Points, in no order, along strands that fork, close into loops and pass close to each other.
(in the rows, 128 means zero)
Two points are linked if the straight distance between their rows is under 96.6. Some points are linked to none.
K244: [123 153 140 138 130  81 105 161 140  74 135 113 140 166 117 134 142 135
 123 158]
K400: [ 69 146 110 135 109 143 117 147 140 142 132 130 179 118 223 170  79 131
 125 138]
K37: [104 131  95 123 109 105 118 139 121 108 119 107 124 126 179 176 141 162
 138 128]
K236: [ 95 125 111 166  95 139 140 119 106 140 132 119 118  72 189 188 102 132
 163 126]
K321: [141  91 149 161 139 132 145 104 122 130 152 131 139 106  97 142 127 105
 154 222]
K329: [158 102 162 124 153 134 176  83 133 153 133 146 124 124 119 137  90  57
 140 192]
K225: [134 156 136 172  86 117 128  98  63  77 158  85 119 141 136 146 151 149
 148 176]
K609: [137 167 146 134  97  87 110  58 122 137  73 139  50 164  81 123 159 161
 145  80]
K612: [113 141 142 144 139 111 123 224 159 116 122 141 173 130 104  93 136 132
  85 105]
K378: [145 145 195 184 117 119 181 166 111 115 148 173 116 163 126 127 106  99
 104 143]
K646: [116 115  87 118 158 119  93 103 154 160 128 103 110 104 196 174 104 143
 157 119]
K849: [146 141 142  72 194 133 143 108 152 141 108 111 130 187 135 163 152 144
 112  62]
K348: [119 136 103 120  96 134  87 119 127  92 126 109 171 131 148  82 102 106
 148 203]
K29: [165  76 143 137 165 129 145 119 112 140 155 136  90 115  76 113 135  95
 131 213]
K414: [ 91 105 147 165 122  86  82 221 143  75 136 132 175 161 192 184 102 156
 110 122]
K750: [134 106 198 130 196 106 103 168 181 117 141 120 212 165 125 165 116 121
 125 179]
K397: [122 126 111 116 151  50  78 120 165 141  98 115  74 171 146 165  99 139
 159 137]
K673: [102 175 158 136 110  89 146  75 153 125 113 133 125  79  72 114 156 153
 142 108]
K438: [ 94  70 177 159 141 106 137 157 173 135 133 147 196 119 150 152  79  74
 120 192]
K980: [ 90 108 109 128 163  94 121 147 154 150 115 126 138 115 165 218 137 169
 125  68]
K865: [129 113 131  98 185 154 151 123 126  87 136 101 163  92 104 164 173 161
 115 125]
K922: [145 181 166  87 133 157 119 135 133 112 111 125 145 194 132  66 145 107
 103 132]
K206: [139 131 109  43 188 127  97  87 148 145  94 116  99 160 114 160 136 155
 125  66]
K691: [126 154 122 134 136  83  96 101 134 115 108 111 101 153 123 177 116 154
 162 150]
K591: [103 137  47 118 115 147 123 141 131 175 117 159  78 128 192 115 131 144
  98  31]
K246: [168 125 138 123 135 141 104 106  93 121 147 124  71 143  61  76 171 156
 138 142]
K375: [119  74 142 152 115 135 124 161 159 129 125 164 182 127 149 111  77  54
 103 198]
K742: [111 170 115  86 108 150 109 150 145 103 125 118 145 164 111  60 129 120
  99 125]
K733: [142 161 150 142  98 136 138  79 112 126 125 122 114 115 104 118 121 114
 159 141]
K883: [122  91  47 109 142 146  98 158 112 163 144 122 102 118 173 105 116 116
 112 115]
K972: [120 131 130 142  79 131 106 152 139  88 136 135 172 116 140  94 113  81
 113 220]
K532: [126  97 125 150 125 124 154 182 104 153 132 160  85  93 100 121 130 121
 110 100]
K452: [150 131 114 151  95 141 145  84  72  83 152 100 148 111 154 156 129 129
 147 196]
K800: [118 127 149 164 110  98 126 214 124  67 138 148 141 151 120 147 124 142
 101 151]
K987: [142 163 135 155  69 134  73 104 122 112 136 134 114 132  53   9 164 138
 124 134]
K826: [149 119 110  79 129 179 129  69 119 140 110 119 118  84 101  74 128 121
 149 154]
K440: [124 146 184 159 125 105 180 133 128 123 144 163 119 123  93 123 134 104
 140 130]
K49: [134 141 114 118  94 157  95 132 121 120 130 122 129 111  62  24 163 126
 105 112]
K821: [139 160 131 130  69 112  81  66 109 142  80 139  71 141  76  79 173 169
 144  64]
K774: [165 143 134 176  99 133 117  73  75 118 124 122  92 118  65 106 181 169
 143 100]
K833: [129  92 115  97 113 194 157  80  97 148 133 129 144  75 103  94 121  94
 146 119]
K608: [104 113 120 136 161 108 115 194 160 149 103 116 164 144 158 166 141 159
 109  52]
K55: [145 119  78 132 127 109 116 186  89 126 149 107  75 167 143 155 141 151
 129 119]
K788: [147 154 119 158  62 137  86 102  84 114 116 115  78 123  76  76 155 155
 129  79]
K231: [150 151 145 177  94  97 132 147  89  85 154 125  99 151 109 153 148 147
 134 165]
K838: [146 118 112 113 121 139 102 103 115 103 147 106 162 155 139  94 141  82
 144 237]
K505: [163 127 100 155  98 123 122 129  80 154 125 116  69 135 129 109  99 114
 142 152]
K155: [112 110 171 143 161 120 158 153 138 130 134 113 186 144 173 221 119 138
 129 122]
K995: [150 135 142 117 173 148 148 162 115 116 161 131 119 179 106  92 166 128
  88 122]
K10: [116 124 111 149 108 138 160 121 103 172 128 141 111  99 165 170  87 110
 134  86]
K848: [120 132 142 147  72 169 183 152 102 136 132 144 159  91 107  97 139  83
 108 119]
K629: [115 141 161  82 187 118 133 113 185 127 108 127 168 143 131 139 102 128
 126 106]
K435: [135 152 136 125 131 129 133 164 122 110 154 128  93 176  81  78 166 165
 106 121]
K434: [155 126 123 104 139 104 115 127 111 138 134 125  51 172  68  87 176 159
 109 106]
K318: [163 134 141 161 104 159 125  60 100 143 133 131  93  83  50  60 168 150
 138 107]
K990: [133 144 151 161 113 102 109 155 151 127 164 167 125  96  50  47 169 121
 108 164]
K103: [127 128 166 169 113  88 133 167 150 129 142 166 125 111  88  91 129 102
 124 148]
K697: [139 119 126  90 179 127 137  89 134 125 136 116 110 124 134 189 117 145
 167 109]
K165: [133 130 193 101 184 120 150  97 161 125  99 117 184 131 141 190 109 141
 124  89]
K797: [124 117 162  94 162 125 111 147 173 140 109 125 192 158 145 116  89  92
 126 126]
K57: [118 142 153 146 160 108 115 204 173 143 107 143 154 149 117 133 121 146
  94  56]
K479: [105 134 139 120 110 155 161 184 142 105 129 149 200 127 139 108 136 112
  92 150]
K981: [136 104 156 119 190 104  94 140 164  95 136 112 165 138 107 147 120 124
 136 193]
K964: [122 103 167 162 159 125 156 154 127 140 129 132 176 109 126 178 112 132
 129 122]
K585: [141 129  86  77 182 100  98  83 152 133 105  91 105 133 121 178 138 161
 152 101]
K50: [132 182 139 125  95  91 109  81 150 122  77 146  78 170  97 123 121 148
 143 118]
K941: [136 160 159 118  75 177 142 111 110 133 130 146 121 166 112  36 141  95
  92 123]
K921: [157 118 145 128 140 152 148 114 127 143 136 140 118 165 164 130  90  79
 139 161]
K507: [110 154 119 111 133 106 139 129 147 132 100 128 130 105 142 190 144 162
 137  61]
K533: [130 196 167 130 104 126 153  37 123 124 100 122 122 120  86 110 142 143
 158 114]
K698: [133 163 144 104 147 106 113 134 140 121  92 135 126 192 141 157 135 148
 122  67]
K233: [ 98  88 105 148 123 113 120 108 133 140 112 130 130  54 157 187 106 133
 167 142]
K997: [118 111 132 158 139 103 111 199 120  96 132 134 138 173 174 165 108 137
 114 139]
K90: [156  91  96  88 189 165 168 116  98 110 169 115 141  76  94 159 161 141
 118 135]
K841: [134 122 169 124 166 123 104 189 173 103 135 121 207 166 142 122  96 106
 112 161]
K294: [112 102  95 146 123 113 140 207 114 129 143 117 102 131 110 138 144 155
 109  97]
K928: [117 192 153 159  53 150 148 108  97 102 125 138 139 118 100  86 144 131
 108 123]
K358: [122 134  65  97 163 132  79 103 140 169 148 123  66 176 203 152 134 147
 114  57]
K664: [105  87  45 100 133 177 113 130 113 159 156 115 137  71 194 115 127 130
 123 103]
K804: [103 102 113 130 148 126 136 176 149 119 129 115 182  97 152 169 120 128
 123 142]
K741: [135 118 109  99 134  88  71 170 159 141 107 138  77 194 139 132  98 147
 108  97]
K548: [ 99 137 148 115 118 131 137 115 142 120 123 121 172 150 199 179  98 126
 149 150]
K888: [109 169 161 168  82 127 125 131 120 129 161 172 129  90  65  37 164 108
 120 133]
K217: [161 115 125 173  96 124 164 118  86 171 131 130  62 104 121 139  98 117
 164 113]
K324: [109 157 138 125 127  83  80 145 165 105 124 125 113 128  52  81 169 150
 110 133]
K546: [145 142 162 122 176 105 162 105 129 103 122 102 167 140 162 222 117 139
 143 123]
K11: [120  85 107  99 151 151 137 149 146 151 138 129 149  97 111 116 126 114
 120 119]
K728: [130 116  61 141 108 108 108 163  85  98 151  95 120 130 162 153 153 159
 126 138]
K878: [112 153 102 121 118 126 143 132 119 139 109 109  98 134 131 148 140 158
 122  93]
K937: [142  61 140 120 166 145 154 153 114 163 137 140 138  84  86 117 119  90
 110 150]
K114: [124 100  75 110 157  95  62 132 164 148 122 110  92 150 181 173  96 140
 152 136]
K181: [130 106 133 143 140 117 177  84 122 141 125 136 120  93 100 164 113 109
 154 128]
K644: [153 111 122 122 112 157 124  92 102 140 130 133  81 103  79  71 142 121
 130 128]
K806: [141 121 128 109 162 117 143 118 102 107 137  92 122 107 125 189 152 160
 149 131]
K699: [145 148 114 117 104 166 123  62  82 116 125  80 157 124 156 124 112 116
 155 170]
K835: [142 112 156 153 113 145 196 106 120 161 131 145  73  88 102 145 112 125
 157  95]
K994: [110 147 115  94  93 149 129 185 149 116 104 147 188 137 142  77 137 119
 103 113]
K513: [155 146 127  91 133 148 151 150 107 124 136 131 114 197 144  87 133 116
 104 137]
K988: [135 133 134  92 170 114 107 160 158 147 122 131 114 203 131 127 116 129
 119 101]
K935: [143 187 181 152  88 175 173  99 107 110 137 144 128 163 121  73 152 115
 121 118]
K250: [149 134 128 105 170 130 108 114 158  88 140  99 157 156 111 104 121 112
 136 218]
K473: [ 81 103  98 141 128 128 116 183 161 141 115 145 180  99 195 154  94 116
 116 110]
K992: [103 128  51  93 139 164 104  87 145 200 119 143  74 107 201 113 121 151
 119  18]
K315: [116 132  74 125  95 137 142 120 116 178 108 155  99 122 195 138 101 114
 116  59]
K708: [162 132 163 103 159 125 160  58 138 126 122 119 107 111 108 163 121 133
 160 127]
K654: [163  92  96  89 137 173 156  95  93 117 143  92 130  65 102 138 160 155
 116 104]
K790: [103 139 154 156  83 154 169 153 105 107 134 153 194 123 151 135 138  86
  98 135]
K828: [115  88 165 139 133 115 137 121 158 135 127 145 163  83 122 137  89  87
 156 202]
K993: [ 90 145 145 148 108  90 141 101 150 108 106 130 136  90 104 158 124 160
 161 121]
K357: [122 124  82 117 128 120  94 165 136 143 120 139  87 153 176 110 107 134
 130  95]
K8: [124  65 139 123 155 154 148 171 159 160 123 154 189 105 143 126  93  71
  90 157]
K259: [100 115  40 116 111 178 108  96 119 140 153  99 132  85 203 129 126 145
 155 148]
K666: [126 166 133 133 119  64 106 107 150  68 132 117 110 165 109 146 142 156
 160 166]
K880: [ 96  97 126 132 144  94 103 114 167 161 105 124 122  91 170 202  82 138
 160 116]
K98: [162 110 103 126 116 137 108 110  97 151 139 118  79 157 178 120  98  99
 143 172]
K877: [138  77 153 145 147 156 181 138 111 139 134 162 188  99 112 135 114  68
 100 148]
K931: [105 145 141 142 107 110 126 113 142 104 119 126 128 108  95 116 118 144
 145 172]
K426: [142 128 122  89 104 192 134 124 116 133 131 142 111 148  87  15 157 123
 104 126]
K148: [ 98 130  78 110 153 125  99  96 160 206 122 128  86 129 194 160 126 139
 125  49]
K633: [158 132 163 188  96 105 166 164  83  88 167 156 108 134 122 132 136 106
 108 168]
K956: [157 106 110 113 121 188 190  84  80 144 142 124 129  77 111 121 155 121
 120  95]
K122: [112 157 137 158  79 153 155 138 110 135 124 146 142  77  91  53 161 121
 112 127]
K876: [123 144  93 112 107 163 114  83 125 131 121  95 145 117 180 124 122 142
 152 129]

A fork is a point with three links, a tip a point with one. Leave the first point through the second and follow the links. Name the first fork or tip that comes.
K10, K236 -> K414
K259, K664 -> K697
K548, K400 -> K972
K206, K849 -> K122
K348, K838 -> K548
K479, K994 -> K644
K800, K244 -> K358
K612, K57 -> K532
K532, K294 -> K612

How many points has the smallest loop of links through each point below? Write - if it is on no loop.
K673 -> 5
K646 -> -
K728 -> -
